Each row is a point on a landscape with many valleys, with its height.
A ball rolls from a point to the lowest of its 2 nearest points, and stops where none of them is lower. Distance is the straight distance between rows; heights are no part of it.
K153: [163  98 111 115 151 163 130 138 126 177 168 149 169 159  79 128  85 152
 103 117 117 140  83 104 142 121 127 155  78 141 144 142]  h=185
K12: [175  99 152 124 126 119 124  93 145 167 176 159 147 132 111 171 133 118
 168 147  75 131 141 198 108 118  96 151 134 145  98 120]  h=181
K27: [148 162 115 139  98  96  82 149 155 127  94 140 134 170 197 146 120 105
 126 127  87 148 146 145  92 166 165 150 177 129 143  72]  h=267
K227: [190 109 127 144 161 152 152 159 174 161 150 118 140 108 119 141 120 116
 133 113  86 149  68 124  90 120  71 137 127 165 136 135]  h=215
K177: [133 100 191 165 118 109 118 126 116 155 203 125 129 134  93 137 141 108
  95 133 123 123 164 165 103 125 126 119 125 134 130  89]  h=560
K799: [145 133 136 109 127 138  90 136  95 135 153 162 152 132  76 119  62 158
  93 132 128 130  96  92 163  98 148 159  92 126 150 121]  h=226
K945: [ 75 159 160 120 125  76 104 124 169 172 169 166  81 120 143 124 170 118
  93 157 161 145 102 144 133 115 115 147 150 174 150 105]  h=534
K207: [154 110 138 157 106 138 130 109 118 134 109 111 131 166 208 116 179 103
 140 141 131 106 194 144  87 165 123 126 151 109 161  89]  h=304
K802: [ 80 149 137 112 146 161 115 181 150 201 181 172 114 177 173 149  88 133
 170 146 127 130  96 159 122 121 116 118 144 172 117 123]  h=480
K867: [170 116  96 151 164 123 141 152  97 145 155 150 154 119 161 185 132 131
 161 134  96 140  82 110 114 133 132  98 146 126  97 172]  h=347
K889: [161  98 117 111 133 161 141 119 119  95  72 107  82 155 161 156 112 148
 167 137  99 104 140 174 162 104 148 141 121 120 109 119]  h=493
K632: [223 122  94 157 131 170 120 131 143 120 141 118 176 150  70 123 117  98
  81 126 107 163  59  94  93 116 132 141 108 132 112 182]  h=585
K584: [ 58 139 163 156  78 124  73 108 101 146 116 111  75 131 104 126 131  89
 194  95 136 136 153 123 167  86 112 167 109  90 141 102]  h=374
K66: [209 101 100 157 127 138 136 122 184 131 125 112 143 125 114 157 125 103
 105  94  76 141 105 130  93 137 107 130 136 154 140 131]  h=255
K884: [163 124  71 155 151 152 121 140 128 135 111 182 147 156 162 186 140 143
 125  75  91 111 133 140 171 176 156 108 147 132 111 133]  h=508
K550: [106 116 109  76 102 106 171 103 166 180 175  95 185 117  96 103  92 152
 143 100 103 145 132 158 149 147  85 127  80 145 135 138]  h=440
K756: [103 122 140 125 119 101  52  90 105 148 139 182 104 143 130 144 167 110
 119 163 158 102 151 145 127 107 140 154 152 120 134 107]  h=364
K410: [ 70 133 161 143  81 134  57 101 114 124  84 115  51 136 144 156 160  78
 143 146 129 125 156 128 155  75 142 155 124  91 142  84]  h=314
K758: [131 130 105 137 150 117 155  91 136  71 112 136 172  81  85 123 116 138
  67 106 128 126 105  95 134 170 193 101 126 107 107 157]  h=613
K267: [ 90 183 185 110 186 112 155 154 116 133 120 116 152  95 139  99  72 166
 165 113 150 134 154  89 187 160 133  83 128  77  92 141]  h=308
K587: [158 129 155 115 185 149 178 188 142 117 124 121 173  88  99 113 127 140
 135 165  96 170  78  79  82 137  97 107 138 135 130 157]  h=229
K516: [136  72 118 151  71 144 106  94 163  61 125 100 124 121  83 107 148 108
  83 162 135 119 148 165  96 115 108 125 104 127  98 144]  h=458
K67: [147 110 124  90 172 133 173  97 123 151 163 112 138 115 141 170 133 132
 173 141 130 119 133 176 128 105 139 107 122 149 120 102]  h=405
K952: [152 122 134 194  45 165 142  75 120 122  84 106 121 171 161 141 160  83
 121 152 127 106 215 154  91 148 124 142 135 109 122  94]  h=336
K496: [161  82 132  80 170 126 171 141 147 109 154  93 202 133  65 115 140 160
 125 154 131 148 116  88 148 132 101  97  98  67 121 164]  h=724
K455: [178 148  90 138 120 127 140 142 155 134 103 143 147 158 210 161 139 107
 128 112 103 145 156 159 109 172 165 106 169 131 141  82]  h=233
K288: [127 158 135  99 156 122 124 156 138 151 121 199 114 107 155 133  94 137
 131  91 115 140  69 128 151 132 137 160 142 156 138 136]  h=245
K841: [101 122 112 128 154  99 100 123 112  98  94 127 117 138 200 111 175 106
 109 127 159 104 142 109 114 159 156 132 170 113 156 124]  h=654
K909: [208  94 109 163 135 164 130 161 182 110  99 103  90 143 102 150 126  98
 103 101 103 126 125 145  72 120 135 126 140 141 127 108]  h=296
K314: [186  68 123 116 150 168 152  96 148 126 157  82 138 124 102 160 120 116
 147 145 100 107 139 162 123  94 136 106  97 125 128 119]  h=427
K82: [134 138 132  84 183 145 194 136 134 137 160 140 170  79 140 137 112 139
 160 131 148 145 123 146 139 123 128  77 131 130 109 125]  h=382
K319: [128 141 126 143  88 121  68  89 114  93 102 169 143 126 148 142 146 107
 115 156 164 116 151 161 105 123 151 130 173 114 143  91]  h=404
K468: [165 155 114 117 108 149 193 116  88 114 133 134 139 121 152 121 144 139
 122  95 145 109 181 156 193 159 140  98 104 110 142 100]  h=301
K999: [170 108 122 149 171 150 131 139 105  77 100 126 102 136 167 153 130 150
 167 115 104  98 120 142 167 135 167 113 134  98  87 176]  h=464
K98: [100 164 135  93 129 116 109 110 118 139  86 185 126  94 181 157 114 136
 148 113 106 126 100 132 146 128 150 160 144 150 151 128]  h=287
K116: [ 75 162 138 122 107 139 174 145 109 133 159  99 135 162 252 111 148 122
 164 168 122 131 137 149 128 159 121  91 132 140 126 104]  h=228
K859: [148  65 112  98 113 162 144 133 100 108 119 135 140 107  90 129  99 146
 134 137 121 125 133  97 108 116 118 126  83  60 112 184]  h=373
K456: [ 86 153 170 139  94  95 144 120  94 184 157 111 126 122 148 124 114 125
 200 122  95 138 157 143 102 136  88 152 116 136 110 127]  h=415
K790: [ 66 146 110 148  98  87 107  83 103 124 117 123 115 107 118 159 147 104
  96 119 137 110 130  92 141 119 180 124 124 134 153  90]  h=166
K486: [ 66 165 124 150  98 119 112 112  99 125 105 130 113 128 160 100 176 109
 151  80 176 143 149 124 208 128 115 137 131 105 175  72]  h=726
K991: [ 76 163 136  81 145  78 169 141 156 164 105 100 185 138  83  97  54 158
 126 140 139 161 116  89 138 118  71  91  98  89  72 148]  h=652
K644: [205  90  78 173 150 198 110 138 141 102 120 129 149 178  93 141 107 120
  77 130 118 129  82 100 135 114 124 125 114 130 102 190]  h=608
K134: [162 118 143 118 130 151 179 162 174 168 180 109 142  98 124 144  93 120
 170 138  75 161 102 130  99 115  80 106 117 150 132 140]  h=182
K860: [ 71 154 143 120 149 110 113  86  96  93 112 119 133  65  98 129 161 134
 129 161 168 141 113  83 169  89 132 132 136 106 153 127]  h=819
K435: [139  84 125 108 142 177 123 132 138  51 114  78 153 109  67 116 110 129
  96 181 104 114 120 123 120  95 159 106  88 114 120 145]  h=462
K402: [183 112 103 136 152 131 128 128 157 110 157 137 185 108  86 100 152 134
  80 143 139 152  68 119  99 136 103 128 129 144 133 171]  h=554
K637: [ 73 114 137 137 104 147  96 126 109  74  85 117  54 115 158 121 126 126
 124 155 149 116 139 127 193  70 121 132  92 116 116 130]  h=707
K818: [151 128 103 158 140 176  96 125 174  57  75 157 111 172 101 125  96 112
  48 113 170 125 121 112 128 126 150 141 153 153 101 179]  h=522
K377: [ 97 148 122 123 141 102 119 155 171 163 149 176  81 153 168 132 147 140
 103 156 141 145  53 155 127 129 130 131 165 190 132 129]  h=503
K340: [110 121 126 122 142 122 130 129  97 136 143 158 145 111 143 120 113 175
 139 118 143 122 139 122 152 130 110 125 126 136 155 138]  h=359
K855: [155  93 168  70 136 137 152 159 133 108 112  81 204 153  46 104 134 152
 102 161 131 160  83  69 119 142 112 129  88  69 132 160]  h=708
K746: [179 103  97 162  54 155 148  78 139 113 105 130 108 152 128 147 148 106
 113 145 111 110 203 166 105 137 121 119 122 123 111 121]  h=360
K825: [ 54 202 141  83 134 116 173  94 141 141 109 134 127  85 162  98  88 157
 168 120 137 134 115 136 194 123  95 125 134 143 106 153]  h=305
K389: [123  98 135 154 138 115  61  83 136 161 132 172  98 169 105 147 137 110
  83 164 155 104 140 124 103 108 164 153 144 149 141 127]  h=327
K556: [ 79 149 149 128 116  84 107 138 122 198 176 138 110 135  72  96 103 130
 112  83 158 132 139 113 145 119  99 160  90 146 151 106]  h=874
K509: [115 117 106  98 179  85 156 111 123 119 120 145 123  88 100 109 151 140
 118 123 143 133  62 104 119 128 148 145 131 131 117 181]  h=777
K174: [ 76 137 126 128  64 139 173 137 154 191 172 148 113 179 172 131 169 154
 154 135  87 122 155 179 127 176 103 105 137 183 117 108]  h=288
K241: [ 98 153 107 128 121 120  76  97 103 135 118 174 116 122 100 155 121 117
  66 135 152 115 114  71 153 103 187 143 114 126 153 135]  h=230
K375: [ 98 130 152 108 153 100 140 161  88 178 184 130 146 133  87 114  99 137
 133 138 183 141 140  91 109 115 124 111 112 107 129 118]  h=611
K775: [119 130 163 142 127 103  88 139 115 116 121 121  91 111 103  91 160 114
 107 121 161 118 119 121  97 119 118 165 135 131 156 109]  h=436
K427: [ 89 159 140 160  96  91  55  78 144 111  83 110  69 137 142 171 178 104
 118 158 122 123 147 107 156  84 144 156 156 111 155 113]  h=257
K307: [ 58 183 154 115 143  76 114 138 146 173 165 109  93 116  97  97 116 111
 114  94 191 135 138 114 167  93 105 124 114 143 147 101]  h=852
K331: [ 43 172 135 108  79 154 160 117 151 197 163 135 126 148 129 100  59 150
 158 142 116 127 143 169 129 123  84 101 130 154 103 129]  h=512
K2: [173 132 100 158 115 168  90 145 156  56  91 169 143 152 132 148 111 102
  95 116 166 115 155 140  84 136 142 121 186 124 117 151]  h=481
K452: [159 133 142 125 171 150 138 120 112  83  78 134 138  84 168 155 107 129
 167 116  89 107 106 143 124 140 164 135 151 113 115 151]  h=431
K72: [ 90 123 117  94 135  75 164  91 125 131 151 101 123  78 102 109 138 136
 144 119 136 139  99 127 111 124 114 153 112 136 131 129]  h=801
K105: [ 63 152 169 142 105 116 128 155 163 198 193 124 121 153 117 111  60 149
 132 128 108 134 136 150 143 120  83 120 120 178 127 112]  h=530
K77: [118 125  88 141 145 111 138  99 139 106  92 143 124 115 122 138 112 146
  82  81 119 104 101 104 150 161 181 130 133 138 137 157]  h=579
K330: [136 162 157  90 161 151  92 152  91 151 144 181 117 136  94 106  91 134
  92 117 177 136 106  91 178  94 153 149 107 121 138 136]  h=275
K253: [ 93 152 131 130 149 130  77  88 100  70  75 135 137  79 119 134 141 123
 112 171 153 109 117  85 125 102 157 138 164 113 144 147]  h=850
K996: [ 95 184 157 101 160 120 157 132 111 140 111 141 136  90 161  96  78 161
 179  73 133 121 146 122 196 166 120 134 123  98 101 156]  h=262
K545: [142 162 138  88 209 123 155 171 122 181 137 132 141 154  85  87  59 146
 132  88 155 157  96  83 151 121 117 130 105 120  89 165]  h=677
K322: [168 114 130 140 142 150 115 153 112  88 125 123 141 109  95 131 110 128
 103 136 125 115 118 112 100 111 155 114 125 120 134 129]  h=424
K110: [127 126 108 140 171 106 119 144 159 116  93 121 131 151 187 149 142 102
 112 107 142 114 133 106  70 159 168 115 194 153 143 132]  h=686
K407: [ 98 140 145 132  75  73  93 110 116 163 120 123  84 166 130 157 172 108
 138 120  87 132 158 162 151 149 169 166 127 114 111  51]  h=55
K682: [ 63 151 138 155 119 116 153  89  89 107  93  89 143  69 121 115 141 140
 139 122 148 155 116  97 168 129 133 119 124 118 159  82]  h=786
K787: [180 104 112 135 146 138 137 187 127 115 107 116  72 138 135 154 150  80
 126  90 129 114 111 139  76 122 170 124 136 111 111 111]  h=343
K626: [110 101 114 154 106 127  77 169 157  90  75 136  62 174 150 133 125 104
  74 172 171 132 159 133 114 106 151 119 134 155  82 126]  h=591
K224: [103 106 136 113 104 117 114 120 114 120 137  74 109 139  69  89 101 151
 163 111 135 117 141 118 143  97  73 171  85  92 120 162]  h=871
K309: [177  90 125  90 138 154 190 115 151 111 152  89 185  80  84 107 140 129
 130 143 116 144 144 109 136 133  95  93 112  99 151 146]  h=740
K352: [133 118 174 186  94 105 100 123 123 104 129 112 114 111 129 101 187  98
 109 119 132 129 161 158  80 157 103 144 163 115 142  88]  h=491
K808: [143  91 150 144 119 169 143 123 133  69 119  44 109 100  81 121 126 110
 111 155 108 113 162 142  94 100 133 102  99 121 132  92]  h=474
K597: [137 155 101  93 189 100 145 156 143 197 160 119 155 139  88  99  60 141
 139 110 157 129 140 134 136 101  96  94 106 132  81 152]  h=655
K989: [196 126 123 154 171 189 138 142 148 102  92 129 169  95 118 170 103  88
 134 120 102 122 130  77  73 139 154  91 167 112 125 163]  h=323
K732: [176 114 113 138 146 111  98 120 132 147 158 160 135 144 110 169 117 132
 149 144  98 136  72 162 109 106 125 156 124 156 111 129]  h=213
K213: [161 125 125  75 135 108 171 144 124 123 145 146 189  83  55 125 130 132
 113 140 134 172  66  95  97 133 128 131  99  89 101 153]  h=721
K774: [106 123 127  96 131 131 162 162  73 134 126 113 104 122 120 120 108 132
 157  64 144  99 173 111 157 137 142 112  95  74 111 138]  h=180
K97: [ 86 119 117  86 140 113 170 124 187 191 184 117 135 132 101 113  97 144
 142 123 124 144  88 169 132 122  84 132 105 175 111 151]  h=459
K710: [148 110  96 129 116 118  92  82 166  72 116 105 181 111  79 102 139 130
  81 140 132 122  89 126 111 132 126 152 126 136 149 157]  h=521
K935: [ 81 150 143 114 159  76  94 156 136 117 127 121  95 130 201  89 190 105
 118 126 166 125 110 103 130 144 127 141 158 137 159 110]  h=617
K817: [160 121 146  84 169 124 178 167  98 156 143 142 164 135  65 122 101 148
 130 111 138 170  90  67 123 131 124 131  90  80  94 161]  h=700
K517: [ 94 155 144 147 117  59 107 108 125 112 131 117  97 129 180 127 165 158
 148 167 119 128 110 139 141 132 112 142 160 169 131 132]  h=155
K7: [131 113 105 141 129 143  76  88 123 126 122 163 140 153  76 136  90 125
  58 157 160 117 116  89 108  98 178 142 121 144 146 149]  h=282
K290: [160 135 131 112 182 134 158 145 110 104 129 185 164  77  89 100 144 143
 104 119 154 151  62 104 124 163 144 134 132  96  91 178]  h=748
K346: [108 135 138 116 111 135 121 187 128 194 182 169 138 154 183 128 112 116
 162 118 114 133 146 145 104 148 106 123 124 149 138 103]  h=460
K355: [166 115 102 152 115 139 118  97 180  38 106  71 152 127  86 118 145 117
  94 138 114 118 146 150  89 123 122 120 146 152 126 147]  h=487
K184: [110 155 139 100 156 123  84 146  89 142 143 197 135 119 146 135 122 117
 104 146 171 128 108  90 149 117 185 129 140 120 149 123]  h=294
K69: [ 35 190 143  97 132 119 137  94 136 175 123 118 128 117 153 115  92 145
 162 132 150 132 157 121 198  96  87 117 123 155 142 124]  h=332
K681: [ 88 157 118  95 116 110  79 140 133 132 104 137  58 152 154 141 173 129
 122 107 141 105 161 107 201 105 143 158 120 102 156 107]  h=666
K555: [145 144 124 162 130  93 106 110 173  98 121  94 122 147 112 172 127 101
 100 137 121 120 141 155  76 135 179 127 171 160 127  87]  h=342
K143: [181 101  97 110 117 134 148 115 157 133 121 120 142 121 129 141 111 152
 141  79  66 129 114 161 141 137 105 155 103 148 150 125]  h=293
K337: [109  83 146 109 111 121 130  86 151 169 182 103 186 122  78  97 113 146
 116 131 130 132 151 146 135 129  72 147  94 119 162 130]  h=419
K151: [118 118  90 149 126 113 136 128 109 161 167 151 156 152 166 176 136 149
 167 158  89 129 122 128 116 144 132  95 140 175 119 155]  h=321
K356: [136  88 115 128 141 177 180  69 116 100  76  93 166  92 137 116 125 148
 125 136 119 101 157 110 112 136 134 114 120 105 154 148]  h=393
K581: [157  92  88 160 141 152 105 157 150  83  91 141  68 184 123 122 140 128
  68 136 164 114 109 135 125 111 147 126 128 151  91 169]  h=557
K705: [196 100 129 141 142 153 148 114 139 109  95  99 114 138 171 116 186 116
 147 144 138 102 181 173  94 141 112 112 167 126 146 110]  h=273
K385: [173 121 141 140 215 170 135 161 128 111  89 147 145  86 141 143 137 125
 148  99 128 117  71 121 111 145 145 131 161 119 101 162]  h=386
K78: [ 99 130 140 189  82  98 110 117  75 133 144 119 159 114 145 135 136 133
 134 147 113 136 145  97  90 140 120 112 133 121 153 126]  h=354
K542: [125 119 155 108 181 125 158 162 147 123 159  97 164 101  91  96 112 162
 134 158 137 155 102 101 103 124  76 123 127 145 139 147]  h=270
K797: [167 102 149 144 108 158 172  90 116 120 137  63 124 115 111 144 131 120
 142 143  99 107 174 147 105 115 137 111  95 125 144  95]  h=448
K52: [ 91 124 139 100 129 111 118 105 147 110 137  62  95 114  63  74 116 125
 126 100 173 117 130 140 167  84  89 155  95 110 134 129]  h=853
K853: [134 118 172 132 130 153 155 128 169 182 193 137 133 120 134 148 100 122
 172 157  83 150 119 190 103 117  76 115 138 163  93 140]  h=152
K678: [147  97  99 147 160 140  79 163 140 128  82 147  66 208 165 139 144 129
 104 129 140  97 133 118 138 134 166 136 160 130 138 137]  h=594
K17: [179 101  98 119 126 137 170 131 122 130 144 112 156 109 118 156 108 146
 156  96  53 135 106 109 161 139 123 121  89 115 123 175]  h=322
K484: [131 126 150 138  99 115 130 165 116 190 170 149 129 134 135 119 111 135
 176  97 101 132 160 134  89 147  71 141 117 140 135 140]  h=438
K570: [198 101  90 139 136 169 173 116 118 102 136 128 136 131 151 137 156 138
 124 118 120 103 172 142 160 137 129  74 121 108 137 135]  h=268
K532: [135 120 126 117 156 117  78 145 138 146 106 155  51 174 139 121 163 146
  91 121 154  99 122 108 162 105 140 167 141 141 163 140]  h=628
K201: [105 137 140 155  64 107 105  93  64 139 130 130 136 112 139 144 131 125
 176 127  99 130 145 129 114 132 117 156 114 118 132 111]  h=387
K433: [143 116 147  80 153 138 132 152 137  90 120  81 179 123  39  67 139 142
  95 150 141 153  67 105 137 124 134 161  93 101 132 158]  h=685
K812: [174 127 134 130 158 154 184 160 133 121 120 125 170  60 140 143 127 115
 150 137  88 148 123  77  82 144 116  74 159 127 137 155]  h=274
K344: [ 93 161 150 159  73 127 110  98  73 148 116 111 113 144 140 133 134 102
 201 109 128 124 165 153 159 114 122 171 106 102 124  70]  h=414
K489: [ 26 147 152 130  59 140 168 114 148 196 162 140 107 177 189 116 174 117
 131 151 106 126 153 187 123 182 127 123 137 151 117  68]  h=272
K703: [159 134 149 155 137 139 119 165  80 173 138 151 137 142 122 110 107 117
  97 133 133 163  90  71  48 130 158 141 129 155 150 131]  h=265
K725: [161 142 142 127 176 119  81 139 161  76 116 107 105 129 105 102 149 155
  91 143 126 122  74 126 148  92 128 163 144 172 153 131]  h=169
K470: [116 145  86 106  73 127 103 103 113 115  43 165  91 167 179 143 155 133
 134 117 116 113 170 152 170 159 169 169 154 103 121  95]  h=455
K122: [148 147 132 138 136 125 157 144 129 114 134 127 152 127 220 132 151 127
 145 154 121 135 137 160 120 153 130  92 163 149 137 103]  h=198
K595: [161  99 101 106 105 151 162  95  90 122 118 109 144 101 114 153 108 140
 174 123  63 114 141 120 121 130 126 137  86  94 124 165]  h=345
K753: [122 126  83 112 111 125 112 130 111 126  79 178 115 154 163 158 147 146
 143  89 101  99 146 136 167 167 180 136 138 128 111 122]  h=482
K798: [ 68 165 134 141 104  83  93  61 117 140 107 126  99 128 163 163 188 140
 149 161 123 124 145 117 178 103 128 156 142 144 160 115]  h=205
K189: [161  83 132 137  93 160 123 126 120  82 164 115 115 113  86  98 146 123
 120 144 153 119 173 172 121 108  76 111 101  96 118 127]  h=428
K387: [ 96  90  94 118 117 124 138  88 120 103  64 123  85 111 119 131 120 130
 109  90 116  91 120 108 127 135 161 154 111 116 129 160]  h=547
K321: [ 51 148 162 129 136  75 133  90 139 146 153  69 114  93  81  96 137 122
 143 120 162 143 128 124 153  99  91 136 118 134 137  96]  h=825
K197: [148 112  83 158  96 144 114 123  92  80 130 157 132 153 144 142 140 149
  94 124 147  99 171 145 157 139 150  85 125 107 112 143]  h=306
K824: [176 152 138 163 105 102  95 128 174 103  82 109 117 153 142 145 122 113
 117 130  98 134 155 165  82 148 150 147 197 137 136  73]  h=307
K733: [124 154 124 125 112 127 165 105  91 141 147 121 155 120 148 115 137 150
 156 125 151 125 174 154 163 136  95 120 120 135 144 104]  h=329
K765: [156 151 117 163 109 125  54 135 111  85 112 181 148 146 139 138 114 109
  87 133 167 116 141 120  99 132 155 126 177 127 140 123]  h=442
K610: [141 115 162 122 132 129 133 149 111 164 203 124 149 111  61 118  93 115
 121 128 161 139 162 126  92 110 109 110 102 110 131  92]  h=588
K573: [107 130 114 136  91 132 177 133 123 184 197 144 127 153 172 149 165 144
 184 153  99 135 147 158 129 152  95  82 130 172 100 150]  h=303
K978: [200 115 115 156 163 157 150 131 142 112 119 124 155 121 172 144 151 130
 137 129 114 117 161 145 124 143 110  77 165 147 156 133]  h=235
K399: [ 65 171 133 172  84 130 161 101  96 131 114 113 164  90 153  96 149 118
 143 108 168 177 125 130 161 138 118 124 130 132 170  57]  h=759
K558: [133 162 115 137 105  94 159 156 101 124 131 130 135 108 175 146 124 144
 143  87  74 130 117 133 141 163 150 120 122 137 126 124]  h=151
K711: [ 97 115 146 149  97 175 107 106 103  45  69  87 107  95 115 107 146 120
 139 167 150 120 140 144 138  85 111 127 122 116 120 110]  h=739
K621: [128  88 109 143 115 120 138  80 133 136 148 132 174 116 117 126 125 167
 105 134 115 123 142 126 119 139 106 118 124 147 169 142]  h=391
K638: [150 108 138  90 161 160 112 158 118  87 135 112 132 144  66  71 119 156
 102 144 152 138  75  98 169 108 125 156  91  97  99 186]  h=659
K327: [113 142 115 110  65 131 101 120  99 103  60 152  78 125 155 133 140 117
 148 102 131 117 150 164 143 129 138 171 129  91 131  86]  h=426
K118: [190 137 113 177 203 146 120 167 119 118 124 151 154 120 167 170 146 117
 138 122 130 127  64 109 126 143 135 103 164 130  86 173]  h=381
K185: [180 102 100 141 115 174 163  85 132  98  97 109 165 105 121 155 120  98
 135 135 109 111 166  95  77 133 136  96 146 111 136 172]  h=363
K676: [103 118 133 129 150 137  95 139 128  70  78 123  52 136 151 129 140 134
  85 149 155  93 133 110 181  97 174 114 129 125 121 141]  h=674
K25: [ 84 117 125 155 115 148 101 160 144  51  47 111  70 110 150 110 121  99
  72 133 166 118 147 108 114 121 156 116 122 145 103 134]  h=630
K463: [ 55 162 170 119 136  96 123 178 150 161 161 130  91 122 165  78 141 109
 122 131 178 148 107 124  98 142  99 134 147 149 147 114]  h=573
K986: [170 146 136 116 190 138 117 166 114 151 143 167 130 129 126 137  97 138
 149 112 120 150  50 117 137 110 130 163 123 147 110 149]  h=259
K940: [ 97 139 102 130  85  68  93 123 103 133 146 134  90 143 100 156 155 124
 118 111 123 110 129 123 138 131 171 147 108 136 125  90]  h=112
K11: [122 152 156 145 155  88  97 115 163  87 136 103 125 109 134 112 154 154
 114 173 117 130  95 145 125 112 113 139 166 189 149 120]  h=101
K92: [ 86 129 119 104 135 104 168 128 171 147 167 133 100 118 146 125 134 159
 138 144 125 137  71 179 135 124  90 121 139 180 124 145]  h=476
K675: [ 33 154 126 127  87 130 150 115 121 177 143 123 129 180 233 100 173 125
 159 148 133 128 155 145 152 176 100 135 118 148 139  74]  h=251
K565: [106 102 120  82 135 145 149  96 118 114  80 120  86 107 126 133 112 137
 148  98 129  95 132 143 170 112 144 157 102 112 134 128]  h=520
K607: [141 148 142 118  84  83 122 154 108 148 155 116 110 166 168 148 160 111
 172 114  85 132 158 167 122 159 147 145 122 120 117  64]  h=100
K397: [ 63 193 122 111  97  93  91 116 136 159 123 134  87 153 155 128 199 121
 156  95 151 133 168 127 232 115 105 156 126 118 163  88]  h=696
K670: [174 101 139 152 130 156 116 134 105 187 155 138 139 168  80 104 104 128
  88 115 124 150  96  94  83 118 137 163  95 162 154 130]  h=221
K687: [148  84 123 100 108 145 117 118 109 105 154 145 160 104  74 106 125 134
 138 140 156 128 137 136 109 113  82 135  98  81 126 151]  h=400
K800: [ 89 183 141 110 124 112 153 186 128 138 135 160 112 111 188 135  93 148
 143  86  94 135  86 136 174 170 159 116 126 146 117 126]  h=193
K36: [196  68 107 113 123 147 173 145 174 149 158 107 164  91  77 102 138 103
 101 110 106 153 110  87 112 142  88 108 105 114 160 149]  h=757
K46: [158 130 170 172 114  95 120 148 152 143 163 147 128 125 144 134 164  93
 102 132 111 139 147 159  64 156 122 121 168 144 127  83]  h=529
K993: [140  86 103 124  60 159 113  99 133  99  86 163  94 125 121 130 119 128
 102 119 131 116 162 182 126 124 117 152 111 117 127 107]  h=389
K155: [134 151 160  91 206 145 186 167 144 141 134 126 170  85 111 111  68 151
 153 103 152 144 131 118 154 148 116  75 132  90  84 145]  h=350
K44: [154 122 144 130 124 117 115 153 107  99 119 113  96 122 129 132 133 115
 148 114 124 115 131 139  93 117 149 135 132 117 135 106]  h=385
K372: [143 133 113 150 123 113 107 108 152  98 119 101 121 188 138 179 138  78
 120 152 152 113 182 150  72 142 201 101 186 125 100  94]  h=372
K472: [152 138 147 186 103 118 115 171  96 147 154 138 159 124 143 121 113 134
 117 157 106 154 132  67  58 147 123 106 138 136 149 148]  h=313
K312: [ 79 150 111  96 120 169 147 164 146 195 168 185 135 142 141 129  62 160
 168 141 129 131 106 149 125 124  99 108 139 153 106 159]  h=496
K566: [109 141 119  95 102 112 140 161  87 163 146 111 112 147 154 133 134 110
 191  79 121 112 182 139 124 144 143 131 104 103 117  90]  h=136
K396: [120 138 112 124 118 116  96 103 139  94  88  92  93 177 167 160 146  90
 119 173 145 112 175 155 116 122 209 124 164 103 110  63]  h=397
K543: [179  72 118 149 165 185 124 157 109  86 115 113 124 159  97 102 122 154
 103 143 122 131  75  88 131 116 128 130  92  99  82 214]  h=633
K145: [ 90 148 118  90 145  83 185 158 126 179 165 122 159 132  83 102  87 164
 142 128 150 154 129  92 126 131  74  91 107 111  96 161]  h=635

For each start below, name the point where the ball stops.
K711 => K996
K841 => K978
K638 => K853
K753 => K978
K375 => K853
K224 => K853
K72 => K145
K565 => K122
K36 => K853
K331 => K153

Call two points neighbours if one is among the 2 nearest of the other. Go from one point of each pair to the other, from neighbour to neighbour, staying as low as possible. Name the highest point that can't be avoided.
K153 and K11 => K344
K853 and K558 => K986
K407 and K153 => K184
